Each row is a point on a tangle of strands that fork, close into loops and nearly touch. The rows are in no order.
(in the rows, 128 means zero)
Two points are linked if the straight distance between their rows is under 135. Some points are linked to none.
q401: [ 69 138 105 111  92  67 142 176 139 119 138 149 102 126  92 127  81 120
 117 175 189 125  98 150  71 136 125 153  86  98  96 111 146 124 119 181
  45 109 131 140 157 133 151 105  99 138 178  97 117 136 112 129 151 231
 132 116 124]
q62: [113 145 109 154  91 159 113  88 107 134  90 142  96 136 128 139 160 109
 133  89 138 139 103 101 168 105 124 117 154 160  68 113 155 160 101 107
 153 155  72 118  83 161 117  94 123  51 111 208 121 123 144 159 178 114
  74 108 124]
q939: [170 120 141 152 148 130 175  78 108 173 171 113 203 143 160 140 134 137
 104 162  83 104 144  93  54  25 125  75 131 116 123  71 105 119 151 125
 131  88 100 114 147 141 117  74 100 173 137 121 114 136 131 109 109  97
 175 108  98]
q42: [ 92 175 160 102 139 120 140 158  84 185 132 166 138 135  89  97 115 199
 140 127 131 158  74 102 128  89 145 153  94 107 165 152 172 143 109 117
 101  84 162  98 125 170 170 116  67 144 170 163 109  99 126 154 150 113
  98  80 115]
q200: [ 89 166 157 129 104 125 107 198  91 104 130 121 124 115  64 125  79 110
 139 117 136 124 124 163  97 122 102 128  83 110 170 193 168  68 149 133
 120 133 138  88  84 134 145 133 154 156 118  86 141 184 152 124 143 126
 119 164 155]
q706: [ 81 115 144 104 149  80 137 175 123  93 131 163  84 131 128 134  75  98
 143 146 150 156 156 173 108 123 103 111  96  81 139 124  95 101 131 185
 111 127 138 145 140 110 102 124 137 100 111  65 128 152 112  82 136 183
 152 135 147]
q561: [130 121 141 143 172 103 157 112 211 139 195 133 186 119 145 125 140 125
 153 162 107 104 156 143 102 102 126  60 144 127 129  95  77 127 119 136
 121 152 121 132 154 118 116  99 103 174  72  73 102 133 122 132  95 170
 181 129 124]
q567: [174 128 148 176 136 154 145  89 147 140 146 105 162  93 110 130 151 115
  91 103  97  46 142 139  94 101 136  90 145 145 132 141 119 139 123 111
 164 133 123 117 117 121 155 101 107 179 107 106 136 151 149 113  83 116
 157 169 131]
q61: [118 113 140 124 152 105 102 139 112  92 125 135 123 118 113 142 121  70
 143 117 113 103 166 159 108 104 132 136  80  91 172 174 129 100 149 142
 123 120 141 119 108 117 109 130 182 148  71  68 127 133 164  82 114 130
 140 176 141]
q783: [144 187 112 105 182 137 126 163  80 185 125 104 149 141 134 105 138 122
 129 140 100 157 133  76 159 145 142 151 135 144 132 137 152 182 118 122
 124 122 110 140 135 166 111 114  77 111 189 175 105  96 151 185 111  77
 146  70 115]
q729: [126 163  90  91 101  98 105 192 121 180 146 149  94 121 142 140 160 180
 113 122 182 181 139  70 152 208 159 133 118 138  99 133 171 113 147 123
  95 122 146  93 106  83 141 152  98  89 177 188  83  82  59 138 159 154
 128  62 103]
q631: [102 121 106 152  96 154 126  98 154 156  99 120 117 143 148 119 151  94
 128  93 115 133 123  62 151 109 109  89 167 199  27 134 150 157 110 142
 171 154  80 170  91 169 129  90 111  49 146 181 111 119 144 189 137 109
  93  88  90]
q703: [ 99 134 106 157  81 140 113 123  53 102  92 116  99 137 135 136 163 120
 151  78 162 157 142 107 171 169 125 152 144 125  62 122 148 182 126 162
 162 144 112 114  62 118 146 139 146  50  91 174 137 121 133 143 191 118
  76 143  98]
q496: [ 71 163 139 104  88  83 152 181  99 149 151 170 127 162  64 117 124 153
 116 163 171 150  71 106  98 108 153 155  68  92 137 130 177 135 121 161
  77  83 142  84 137 170 172 117  82 139 163 124 129 108 130 162 158 178
  85  97 114]
q423: [112  88 122 130  89 165 132 102 176 138  72 115 116 132 169 104 128 120
 129 102 108 127  99 108 167 108  88 127 183 173  62  93 101 152 131 110
 158 157 109 179 115 141 143 131 144 114 108 163 156 146 124 173 170  94
  70 106 106]
q725: [157 148 146 136 152 120 166 110  99 157 188 125 203 155 168 143 122 109
 129 163 101 115 141 126  61  11 129  75 120 109 104  82 101 112 141 142
 130 112 113  96 150 131 134  79 102 179 133 109  99 155 122 112 107 114
 168 122 104]
q577: [ 57 120 124 121 128  80 114 189 123  72 159 152 106 135 126 105  89 107
 159 185 136 126 154 161 103 133  94 102  77  78 146 112 108  84 117 182
  97 154 135 125 162  94 152 100 119 145 111  86  77 158 139 126 148 203
 151 168 156]
q633: [107 117 137 124 137 108 126 162  98  91 170 182 144 106 160 133 141 106
 156 180 110  97 162 161 123  77 110  85  78  81 167 150 107  83 126 140
 114 150 133  90 127 107 143  98 139 152  42  81 106 129 143 110 138 165
 145 172 138]
q456: [134 169 105 126 151 147 126 134 135 157 115  89 130 136 131 118 129 107
 130 120 115 126 116  95 169 131 152 143 152 198  78 121 131 174 127 100
 132 142  80 173 114 175 103 102  99 112 171 183 101 127 144 188 129  92
 108 108 119]
q82: [146 171 114 124 165 144 156 156 106 156 150  90 179 148 121 103 136 144
 106 163 117 140 169 132 103 138 126 124 138 132 147 133 146 191 142 105
 115  86 110 141 155 181 122 114  80 117 157 149 151 103  93 166  99 106
 154  81 116]
q500: [121  89 119 132 171 111 120 100 181 114 110 141 104 114 124 140 125 128
 119 117 112 115 171 145 120 119 117 116 127 113 162 126  91 130 155 102
 132 105 137 141 126  97  93 114 136 143  78 100 146 110 131  59 112 122
 145 142 134]
q435: [174 105 116 177 109 188 132  92 155 132 123  96 169 115 124 111 166 110
  62 135  67  55 115  86  87 127 104 106 179 198 140  94 142 129 121 103
 176 123  82 126 160 130 154 115 114 156 157 141 144 150 134 151  88  82
 170 152 142]
q22: [159 151 127 158 116 180 137 130 132 120 144  73 171 123 109 105 135 134
  71 110  86  93 128 109 122 129 141 122 153 192 125 100 143 150 145  96
 153  97  98 132 141 156 158 115 109 145 142 171 114 143 120 168  78  61
 142 157 157]
q472: [105  60 177  96 142 129 175 113 114 113 147 167 105  96 151 186 110 154
 140 110 165 168 127 170 198 161 160 124 103  92 147 165 101  90 141 151
 138 102 147 187 146 100 117 176 155  77 125  56 131 125 128  84  88 210
 147 144 133]
q527: [165  83 128 139  90 166 101  65 172  90  76 112 102 155 127 110 140  95
 108  98 102 108 116 138 129 114  90 126 130 114 155 106 114 124 136  95
 174 162 160 113 124 122 129 151 166 158 107 129 149 133 155 131 123  64
  86 166 155]
q998: [133 110 131 119  69 200 116  81 135 109  50 127  92 136 158 132 111  90
  80  77 101 124  76 103 169  95  81 142 139 141  97 104 109 131 157  91
 158 145 134  97 108 149 147 142 165 115  80 137 120 150 150 128 157  72
  62 136 152]
q511: [147  61 159 120 187  81 109 113 150  66 104 170 158 129 163 144 127 122
 122 132 134 151 156 120 176 112 132 146 117 109 153 152  98 103 151 136
 143 115 168 169 129  81 124 142 168 133  96  62  98 125 172  65  76 144
 164 153  95]
q97: [ 63 120 101 126 144  84 140 139 167  98 197 150 131 131 129 127 115 137
 176 202 104 117 152 166 112 124 124  88 115 114 156 103  86  95 107 144
  91 145 104 122 179  99 133  88 124 154 103  90  84 125 111 102 132 179
 161 151 156]
q862: [127 193 108 125 145 135 112 121 102 176 118 126 113 129 109 138 140 143
 155 114 137 146  88  92 166 145 155 165 150 163 120 136 168 144 102  86
 115 155  90 113 107 143 103 107 101 109 183 180  91 120 141 154 170 125
 112  88 127]
q893: [140 167 120 143 148 159 152 134 134 134 148  76 160 119 101 119 129 145
  91 118 100  94 147 149 116 142 131 111 144 157 138 134 132 172 156  75
 134  97 108 134 128 161 134 116  91 140 136 141 134 137 113 140  84  86
 138 132 153]
q420: [114 169 125 100 109  94 115 168 155 205 150 151  90 155  98 114 167 166
 138 137 154 181 101  53 114 159 185 142  92 105 125 121 177 113 114 142
  89 103 152  87 155 127 121 143 109 100 190 165  97  74  82 156 145 161
 114  26 131]
q649: [162 109 160 144 184 114 148 106 214 135 163 163 181 106 156 117 148 115
 131 148 107  87 156 138 120 100 103  67 156 117 133 106  72 130 115 124
 122 161 143 127 143 117 121 103 105 174  62  73 122 135 135 122  91 160
 181 125 114]
q870: [141  66 115 137 148 126  97  81 180 110  85 111 107 128 114 135 126 115
 118 103 113 116 147 147 127 121 122 143 141 125 162 126 107 122 154 100
 139 121 144 155 129  86 111 138 170 163 101 123 157 135 147  75 114  96
 122 156 135]
q305: [155 132 136 141  76 205 112 117 169  97 102 119 136 138 152  91 131  87
  68 110  73  89 127 102 122 131  67 102 168 189 100  72 127 147 116 108
 192 134 110 120 134 161 169 131 114 122 125 167  99 137 111 182 111  50
 130 162 148]
q211: [127 172 113 146 110 147 107  95 114 142 108 124 105 133 111 142 138 121
 147 104 139 140  98 109 172 116 143 142 154 171  92 109 151 150  97  98
 133 162  66 127  94 159  99  98 119  90 141 200 107 131 142 173 182 116
  92 108 130]
q437: [ 86 139  95 129  90 119 121 135  96 132 140  89  79 113 139 124 160 127
 146  98 148 139 176  93 184 235 134 161 153 151  68 123 165 141 108 169
 100 124 101 136  65  91 129 140 148  69 128 187 121 113 100 139 197 106
 121 120  93]
q259: [146 145 111 115 175 163 101 158  60 221 124 109 105 124 129 128 128  83
 113 120  75 185 140  32 143 160 106 132 137 132 142 150 177 135  85 177
 108 121 115 142 139 120 105 105  70  96 181 211  85  68 174 167 120  69
 155  59 145]
q591: [199  71 137 148 115 141  85  46 153  62  78 141 139 138 145 117 154  72
 120 110 132 110 147 140 131  96 114 152 112  98 180 151 139 106 133 127
 140 153 165 128 137 107 122 132 187 172 100  95 139 115 164 122  96 110
 120 192 117]
q483: [ 62 119 133 108 136  73 127 183 134  80 141 155  85 133 124 116  67 101
 153 173 145 147 147 167 107 138  95 108  85  78 126 106  95  86 113 197
  91 144 138 151 161 100 122 107 133 120 126  78  92 163 119  98 140 202
 153 149 155]
q944: [145  50 166 140  98 150 120  90 148  87 122 100 146 135 155 174 121 135
 129  86 190 169 106 170 198 174 127 126 135 126 125 162 134  98 148 138
 150 145 161 184 123 106 124 206 158 113  99 113 157 155 150 141 111 164
  91 188 158]
q507: [166 125 148 169 104 163 129  84 159 114 133  93 129 113  91 114 147 126
 117  97  98  59 136 157 104 110 133  98 129 135 150 138 118 127 108 102
 176 140 138 114 109 133 147 119 134 174 105 130 145 135 149 131  97  84
 123 183 151]
q510: [138 150 136 150 148 119 174 107 116 155 200 107 196 131 140 142 138 139
 128 145 101 112 160 143  69  57 131  69 136 106 120 110 114 134 143 130
 151 116 109  98 141 123 147  88  84 149 110  90 110 152 117 119 102 143
 167 123 121]
q417: [159 167 100  89 160 105 142 165 122 194 147  88 113 166 138 110 162 138
 147 173 139 179 150  72 124 165 142 128 145 138 110 137 140 153 114 123
 137 136 126 149 139 134  71 137  90  96 212 154 123  99 123 182 120 113
 136  21  99]
q492: [148 137 142 136  85 190 117 109 181 101  94 102 115 136 133  92 119  96
  86  94  89  96 122 127 128 125  81 112 156 163  99  82 112 153 125 100
 184 143 127 131 120 164 155 131 117 135 120 168 111 147 121 178 116  55
 108 153 155]
q740: [145  75 147 128 113 138 125 124 123 104 117  94 138 141 134 167 106 123
 132  81 177 171 108 173 169 147 155 153 138 135 120 149 117 113 163 150
 137 130 146 166 124 102 111 197 177 125  95 115 180 160 137 121 119 148
  96 173 141]
q972: [109 126 129 137 140 120 137 127 112 106 166 158 135 103 130 147 140 124
 147 153 105  82 163 166 108  85 115  86  94  91 168 159 115 103 133 113
 125 131 123  87 113 110 136  88 126 155  60  79 117 117 140  91 131 143
 145 165 141]
q126: [ 74 133 108 131 103 118 130 154  84  95 164 153 141 139 125 133 118 150
 147 177 137 129 141 149  65  65  96  83  83  78 149 148 139  75 137 116
 127 128 132  65 142  94 191  78  98 150 119 106  87 151 128 114 147 177
 131 154 140]
q767: [179  60 115 139 105 149  94  45 171  82  70 122 115 151 148 116 155  88
 117 112 114 121 129 144 130 112  93 132 146 112 167 121 121 124 132 106
 172 170 162 129 145 102 132 148 171 158 119 116 145 135 159 114 110  75
  95 171 136]
q257: [182 187 145 168 134 150 134 144  52 131 149 109 190 121 105  96 118 165
 103 108  86 134 107 102  96  70 156 134 151 162 133 122 151 125 124 131
 132  95 130  84 149 147 150 113 122 115 156 198 109 161 116 102  79  40
 144 127 161]
q766: [ 81 153 107 111 115  89 154 136 138 134 140 148 117 147 102 123  98 158
 129 188 160 142 127 151  71 127 113 146 111 108 153 124 158 144 118 124
  66 105 120 130 154 158 138 104  99 140 180 105 133 109  82 133 164 176
 137  90 114]
q929: [190 116 155 180 137 154 168  86 119 153 135 116 180 108 137 138 145 112
  61 119 102  51 126 108  85  63 134  93 147 160 128 121 120 124 137 124
 151 125 107 115 123 125 153  88 101 194 132 105 134 163 149 104  89 105
 174 162 107]
q149: [174  89 141 143 179 133 114  63 182 114 105 164 144  87 155 114 155 109
 135 124  98  73 150 143 146 103 120 125 147 106 154 148  85 122 113 106
 116 150 168 124 146 100 131 105 155 168  68  83 134 121 154  81  91 129
 162 145 119]
q24: [161 124 139 132  84 157 109 121 123  95  86 104 118 163 123 140 105  95
 108  79 144 158  96 138 167 112 118 147 128 127 110  97 110 121 172 122
 141 143 124 106 104 129 107 163 180 129  72 143 167 152 138 147 157 103
  74 149 155]
q403: [144 186 111 115 168 149 137 150 111 154 125  93 149 134 124 113 129 129
 115 132 109 126 126 111 162 140 148 148 138 176 117 130 138 190 141  90
 121 120  94 157 128 184 114 115  86 127 172 174 117 119 132 180 106  74
 129 106 127]
q7: [ 82 119 132 116 143  84 116 178 111  75 157 174 123 127 144 120 119  90
 159 181 117 117 168 164 112 110  99  92  77  72 164 128 103  91 122 169
 117 149 135 111 141 110 134 107 136 135  63  73  93 135 143 115 139 176
 153 172 150]
q249: [ 75 141 101 112 106  71 143 156 145 119 136 156 103 137 105 132  79 130
 120 188 172 139 119 153  71 133 110 150 103 112 131 113 146 126 120 160
  54 111 117 136 156 133 137 101 105 143 179  95 126 125  89 115 166 202
 145 108 117]
q691: [117 170 158 100 140 101 119 165 150 226 150 129  93 150  95  89 154 155
 155 143 128 176 109  56 106 151 163 127  98  98 139 139 169 128  83 149
 106 103 162 116 150 146 113 140  81 116 192 161  97  82 109 178 139 136
 121  17 124]
q391: [115 163  98  95 113  90 105 200 109 153 153 138  83 104 151 130 148 183
 121 119 168 145 148  98 161 242 142 145 137 147  93 125 161 121 138 144
 111 131 140 106  77  81 140 170 106  83 162 178 106 105  80 128 177 143
 136  93  93]
q26: [160  94 155 132 152 120  98 102 129  80 112 155 158 108 143 123 143  73
 140 121 119  92 160 142 136  92 138 155  86  96 168 173 120  93 134 136
 102 124 164 125 124 117 122 118 196 169  53  74 111 110 163  94  94 136
 144 187 114]
q205: [197  84 157 149 122 149  99  54 139  72  99 154 157 114 154 101 155  77
 127 116 127  94 155 143 143  89 119 163 107 102 176 172 132  89 121 129
 104 142 171 126 148 116 132 107 197 175  74  89 126 114 159 118  94 133
 135 190 107]
q307: [187 157 135 171 115 170 140 122  66 137 146 104 173 112 123  89 131 166
  92 111  74 129 102  77 105  67 167 132 159 185 132  99 149 118 129 127
 132  90 109 100 165 151 140 112 131 106 148 219 110 145 124 129  82  27
 147 134 163]
q341: [120 138 114 108 133 100 116 188  81 138 138 134 108 107 141 149 126 173
 161 117 158 127 106 155 150 207 169 165 147 134 102 123 119 144 115 157
 147 140 137 131  90 110 120 195 145 103 130 136 187 123 116 106 167 157
 119 141  98]
q739: [166 110 115 164  85 204 119 102 174 111 115 105 157 132 140 100 155  97
  68 136  63  71 118  91 104 138  81 103 182 209 127  76 138 126 111 105
 187 129  89 123 159 141 157 124 125 141 152 160 131 140 115 173  98  61
 152 155 150]
q166: [132 175 133  91 155 137 116 149 119 233 131 126  92 137 122 111 154 138
 148 113 130 189 111  52 132 167 148 132 122 107 124 147 171 130  96 125
 116 124 155 110 139 125 103 132  74  98 197 176  80  88 117 168 135 130
 132  20 134]
q936: [122  62 113 130 101 153 130 100 177 136  84  98 119 135 154 118 125 130
 121 110 119 132  97 130 164 131 105 147 183 168  99  92 101 139 142 106
 133 140 118 185 127 115 125 149 156 148 107 164 183 154 128 146 162  92
  75 122 115]
q539: [142 114 147 120 127 126 114 146 116 105 113 101 121 143 108 160  90 102
 142  85 160 157 116 179 138 129 152 153 124 125 132 156 116  99 167 145
 129 128 146 143 117 110  93 183 191 126 102 105 180 163 136 104 127 138
 103 156 152]
q238: [126 173 103  96 111 103 109 175 134 196 141 156  97 145 122 131 167 174
 125 128 170 183 111  58 132 180 170 140 111 125 116 128 175 113 132 115
 104 120 145  79 132 101 121 145 100  93 188 171  87  73  79 139 153 161
 124  45 118]
q831: [187 100 139 184 129 167 160  70 135 154 117 109 181 104 140 128 158 119
  52 138  80  45 118  82  81  85 116  97 167 179 146 106 129 125 129 108
 158 120  89 126 144 123 154  98 103 185 151 115 144 158 153 123  91  93
 179 153 113]
q625: [100 159  98 108 116 102 109 178  92 143 150 113  83  99 149 129 147 163
 143 110 155 132 154 102 176 249 144 161 149 154  85 119 151 130 122 154
 117 130 121 120  70  80 131 165 129  81 142 178 118 115  99 124 188 127
 130 112  92]
q83: [131 151 123 117 129 117 103 189  85 127 117 136 115 113 113 149  94 151
 171 106 173 134  90 171 144 166 159 168 139 137 101 146 111 120 127 149
 138 150 141 120  99 126 115 180 159 118 124 130 188 145 119 111 166 159
 109 141 115]
q54: [122 144 136 148 141 124 171 107 128 134 189 136 163 107 137 148 144 142
 144 145 108  92 159 163  89  69 123  68 124 101 137 141 107 125 130 107
 144 137 122  93 125 118 141  90  91 154  90  79 108 137 130 110 109 150
 152 144 136]
q385: [161 133 152 133  79 159 105 110 121  87  95 108 109 160 105 128 111  83
 100  82 115 140 112 136 150 109 111 133  99 107 146 107 125 108 168 115
 153 146 135  85  94 141 103 158 177 150  81 127 153 140 161 150 140  78
  82 167 171]
q526: [ 86 155 159 115 134 113 148 164 100 170 145 152 150 152  89  81 111 196
 139 152 133 161 102 123  91  82 127 127  94  92 148 160 155 145  97 129
  95  68 171 107 142 180 187 107  65 133 171 175 121 107  99 150 139 122
  94  84 109]
q675: [110  97 124  92 139 116 148 149  84 125 149 139 109  96 154 175 129 174
 162 116 157 128 101 178 154 221 171 161 123  98 123 127 116 159 112 157
 146 128 149 165 110 117 122 219 148 101 136 106 184 109 119 102 133 163
 130 151 113]
q19: [152 106 125 130  72 182 108 104 112  99  52 116 118 144 165 145 114  86
  80  72 129 155  79 106 181 107  97 148 130 136  90 115 110 124 184 113
 153 149 137  92 105 130 143 167 171 115  66 124 136 154 151 127 147 104
  54 153 153]
q963: [138 169 106 109 161 111 158 147 135 159 139  96 143 154 126 108 135 147
 134 177 147 145 167 137  88 141 134 132 134 137 138 136 134 197 128 105
 113 108 113 163 148 179  91 119  85 120 183 131 149  99  88 165 118 128
 141  67 102]
q128: [ 45 122  91 108 140  75 139 164 155  98 174 144 110 134 127 120  87 134
 156 213 114 126 139 159 115 157 116 115 106 121 141  97  89  96 117 160
  65 137 105 132 193  88 138  92 118 159 142  96  78 128 103  83 135 189
 166 152 155]
q731: [131  52 164 129 109 159 128  85 147  93 132 108 136 120 147 193 118 142
 146 101 195 156 108 178 212 207 145 137 123 123 133 162 133 106 126 138
 136 130 151 203 128 118 124 209 152 121 110 115 157 131 142 129 109 177
 108 188 149]
q971: [150 163 139 135 101 145 102 147 113 102 107 114 114 145  92 143  88 103
 132  99 146 150 101 160 161 122 134 159 129 141 125 110 122 116 148 124
 122 140 105 101  99 142  99 149 167 139  95 147 174 152 129 146 177 111
  99 140 149]
q325: [102  85 162  96 161 103 153 144 108 110 129 152 103 116 142 165  97 122
 137 103 155 172 141 171 146 124 143 130 107  92 141 165  97  97 157 164
 136 110 155 168 135  96 100 161 164  87 111  57 142 152 132  68 102 180
 143 140 136]
q313: [152 162 133 161 144 148 164 126  98 145 172  82 189 121 107 128 142 155
  86 117  95  99 146 135  85 105 139  97 144 140 137 132 138 156 152 100
 151  93 111 101 131 144 151 107  92 134 133 129 131 148 118 113  76  94
 154 132 142]
q793: [128 135 100 112 122  72 142 170 125 154 147 159 103 124 144 146 142 172
 122 172 167 143 120 136 105 159 144 137 138 147 132 103 138 142 125 127
 124 129  93 140 107 119  77 153 111 104 170 128 197 105  93 115 174 170
 134  87  93]
q327: [108  98 129 103 117 131 128 153  68 116 114 152 105  97 138 173  95 181
 191 112 181 149  94 187 149 170 160 161 104 101 137 182 116  87 123 141
 121 141 153 146 123 123 129 200 188 112 145 104 185 129 112  97 136 175
 106 168 135]
q140: [ 87 135 115 134 153  99 162 113 185 129 208 125 162 120 133 130 128 143
 177 181 103 115 157 164  96 106 133  73 133 121 140 107  81 120 116 133
 112 142 112 123 170 113 126  94 111 154  89  79  91 127 107 120 117 178
 166 135 144]
q881: [115 125 142 120 141 114 112 158 111 103 116 122 107 132  95 151  87  86
 142 100 142 136 135 181 116 122 132 146 108 110 154 168 126  99 163 144
 121 125 140 126 113 116  92 156 180 127 102  81 165 161 142  83 125 134
 123 154 153]
q218: [180  69 143 131 182  98  92  78 158  60  92 172 164 116 176 129 145 117
 127 148 122 125 155 121 181 106 125 162 131 113 157 159 102 101 134 119
 123 130 166 152 146  87 130 122 184 154  93  77 111 116 161  65  77 129
 161 160  98]
q816: [132 108 119 143 177 122 127  92 202 127 121 132 127  97 128 124 137 133
 122 117 109 102 178 143 105 129 107  93 147 115 147 123  77 146 141  94
 147 121 140 143 132 107 102 108 108 143  77  98 138 114 120  80  94 136
 159 136 136]
q317: [110 139 135 106 118 134 109 178  84 115 101 149 106 101 112 151  80 160
 195 102 183 143  82 184 128 156 151 161 108 105 123 185 115  83 126 135
 118 152 161 121 118 135 119 183 183 112 134 113 191 143 115 103 149 174
 101 152 146]
q738: [174 108 132 151 194 120 122  89 209 135 113 144 169  89 155 111 154 105
 114 133  96  90 177 123 119 127  94  86 173 122 131 109  68 149 127 116
 152 150 135 136 152  97 115 107 103 152  79  83 143 138 132  97  76 144
 188 124 118]
q688: [113 149 100 163  82 146  96 113  64 117  86 138  94 145 112 144 161 111
 136  86 154 152 126 104 167 143 121 131 147 144  74 119 170 160 103 132
 155 155  80  89  71 139 129 105 132  44 104 212 131 121 132 137 191 122
  80 124 113]
q446: [178 126 137 173  89 186 152 104 112 122 144  96 174 124 128 100 147 153
  65 114  79 100  97  68 100  90 153 116 163 202 126  82 146 118 131 111
 160  99 100 113 155 142 157 116 126 130 156 185 110 140 133 160  78  46
 152 158 154]
q666: [103  93 119  88 122 120 137 140  68 110 135 155  98  93 148 187 115 197
 186 124 159 131  96 175 161 219 161 168  96  86 140 144 126 119 110 149
 133 138 150 158 107 123 136 218 167 109 154 102 171 103 116 101 143 164
 115 165 124]
q191: [121  60 140 119 181  87 120 115 163  93 110 161 122 130 147 144 118 122
 120 126 123 154 169 129 146 111 125 124 119 101 160 122  84 114 153 137
 134 104 149 158 132  79 104 131 156 133  74  77 127 108 144  51  99 135
 161 143 115]
q301: [139 155  97  98 149  73 140 152 144 193 148  85 107 151 125 112 158 162
 160 200 145 157 148  97  82 157 155 137 133 139 123 144 149 152 104 134
 116 130 130 165 149 141  82 143 111 110 225 129 135 106  97 166 129 139
 142  19  90]
q6: [178  78 159 127 188 127 120  85 176  85 115 191 168 106 183 110 150 116
 130 154 104  89 142 138 170  99 112 135 139  98 157 147  82 104 114 103
  91 145 182 119 159 107 127 110 180 157  57  79 124 116 154  75  83 139
 163 134 109]
q608: [154 171  95  98 174 122 140 169 104 180 133  95 130 165 142 114 156 120
 133 159 122 165 145  68 143 155 142 137 142 150 109 134 136 177 128 114
 138 130 109 151 134 157  78 121  82 104 199 163 124  88 143 181 111  91
 137  49 105]
q254: [103 109 117 140  91 163 125 103 164 149  80 127 119 132 167 109 138 101
 127  95 106 118 113  79 159 100  93 103 177 188  31 117 127 163 116 131
 174 157  88 178  97 163 140 105 121  74 126 170 132 132 132 191 158 103
  89  89  85]
q555: [136  77 116 131 126 145 112  93 186 119  85  94 100 133 116 122 117 119
 113 106 112 115 125 149 130 130 113 138 159 154 137 108  99 132 151  88
 142 126 136 167 128 112 109 141 158 161 114 151 170 154 129 107 133  83
  93 144 138]
q587: [142 178 126 132 120 129  91 172  99 119 109 134 118 133  91 147  92 127
 148 109 160 137  89 154 157 144 145 171 138 155 114 126 129 124 132 128
 120 145 104 102  95 139 101 151 153 132 118 144 176 147 123 131 184 139
 113 133 125]
q970: [ 79 131 110 144  78 133 128 118  74 105 116  96  83 134 136 123 164 121
 153  79 161 159 164 103 173 208 124 161 147 123  68 116 160 175 117 178
 140 134 119 131  60 108 143 144 148  53 106 170 127 118 121 150 195 106
  92 135  96]
q369: [ 86 111 150  98 166  88 133 165 109  95 121 161  94 123 136 144  93  94
 154 125 146 154 154 168 119 112 117 118  87  70 145 155  98  94 144 168
 128 129 154 143 135 112  95 141 158  92  99  54 118 152 142  76 115 175
 141 143 153]
q757: [130 154 108 135 124 154 118 108 135 140 103 106 130 141 139 122 134  81
 119 100 111 137 117  80 155 106 132 121 150 197  55 112 151 173 110 126
 142 145  73 174 108 187 119  90 102  85 160 195  83 120 146 208 129  86
 108 112 122]
q135: [158 176 142 165 131 147 158 131  71 133 167  90 188 121  94 124 130 169
 107 114  95 105 125 137  87  84 146 108 143 146 132 144 142 138 131 106
 155 105 124  88 125 142 160 111 107 134 152 144 120 164 122 102  75  70
 142 142 154]
q399: [168  88 125 154 155 144  98  53 186 113  90 127 126  96 124 117 152 101
 133 108  98  68 152 151 120 112 117 129 148 115 156 142 101 130 115 104
 148 147 155 135 139 100 132 115 154 169  94 105 146 130 153  89  97 113
 144 163 128]
q189: [ 71 150 129 109 118 106 158 140 121 155 149 138 136 150  92 101 103 178
 137 180 147 146 119 145  73 110 118 140 109  91 157 144 164 143 107 121
  73  86 144 117 157 171 176 100  85 146 180 132 125 111  94 155 154 150
 117  84 106]
q988: [109 160 101 106 142  77 149 129 148 171 138 117 118 143 118 111 127 168
 152 200 151 141 138 133  69 142 139 145 124 123 142 137 148 163 103 123
  84 119 121 158 155 163 103 122 107 128 211 117 137 106  84 148 149 160
 140  53  97]
q595: [ 63 135  97 111 122  73 144 152 150 107 148 147 100 130 116 127  69 130
 137 196 142 137 147 160  91 139 104 132 108 116 140 103 112 106 120 164
  56 117 105 141 172 112 135  89 114 148 153  90 100 128  81  94 157 190
 158 127 136]
q393: [ 84 176 145 102 110 108 141 184  91 155 138 176 136 149  70 124 114 171
 114 140 161 149  62 106 123 108 139 160  81 111 156 144 182 134 133 127
  88  91 144  80 121 168 166 113  79 146 160 124 124 103 131 150 158 155
  93  97 116]
q528: [135 131 144 118  77 203 118  88 159 106  69 121  86 131 151 104 113  93
  85  84  82  97  98 120 144 111  68 115 148 145  97  94 104 149 127  91
 184 148 146 108 109 164 155 136 130 121  98 153 103 147 143 152 134  49
  79 146 157]
q438: [124 189 119  99 156 133 117 139 104 206 125 136 109 134 122 123 150 155
 150 120 138 166  97  69 149 161 154 155 138 135 130 143 171 143 110  94
 120 139 129 103 125 132 105 122  83 104 203 168  82 101 132 151 150 131
 124  50 124]
q742: [152 116 146 148  91 150 114  88 149  94 114 101 105 140  85 120 129 110
 121  99 100  98 135 154 120 108 118 121 106 112 172 120 124 110 135 101
 158 138 135 103 104 134 115 134 166 172  93 132 153 122 157 135 123  70
 101 175 163]
q991: [119  58 158 106 131 153 145  96 121 109 144 141 115  97 145 208 116 153
 149 109 179 141 112 182 208 206 169 142 101 112 148 171 124 108 124 134
 126 108 140 193 132 121 125 201 157 104 128  89 153 112 126  98 100 196
 133 177 136]
q90: [ 68 146 111 109  88  58 145 170 130 148 155 152 118 153  72 123 119 131
 116 181 180 127  87 119  70 129 160 165  76  94 107 113 173 139 115 179
  50  90 133 108 153 155 164 118 105 136 183 118 122 111 124 148 156 206
 105  94 112]

A piece is two or more points that can be reached from each other along the links. Count, over all rows, the pieces, the separate loops (a circle has one, a figure eight two, a Y none), the forks (points with three links) and the tips (points with one).
pieces -> 4
loops -> 7
forks -> 8
tips -> 2

A fork is a point with three links, a tip a point with one. Leave the first point through the second and follow the links. Name the first fork or tip that comes.
q189; q526 -> q249
q128; q97 -> q500
q631; q757 -> q988
q325; q369 -> q939
q757; q631 -> q870
q739; q435 -> q742
q675; q666 -> q83

Name the points in between on the shortest way along the links from the first point to the second, in order.
q166; q703 -> q438, q862, q211, q62, q688
q991; q205 -> q731, q944, q740, q539, q881, q61, q26
q238; q438 -> q420, q691, q166
q341; q739 -> q83, q587, q971, q24, q19, q998, q528, q492, q305
q82; q249 -> q963, q988, q766
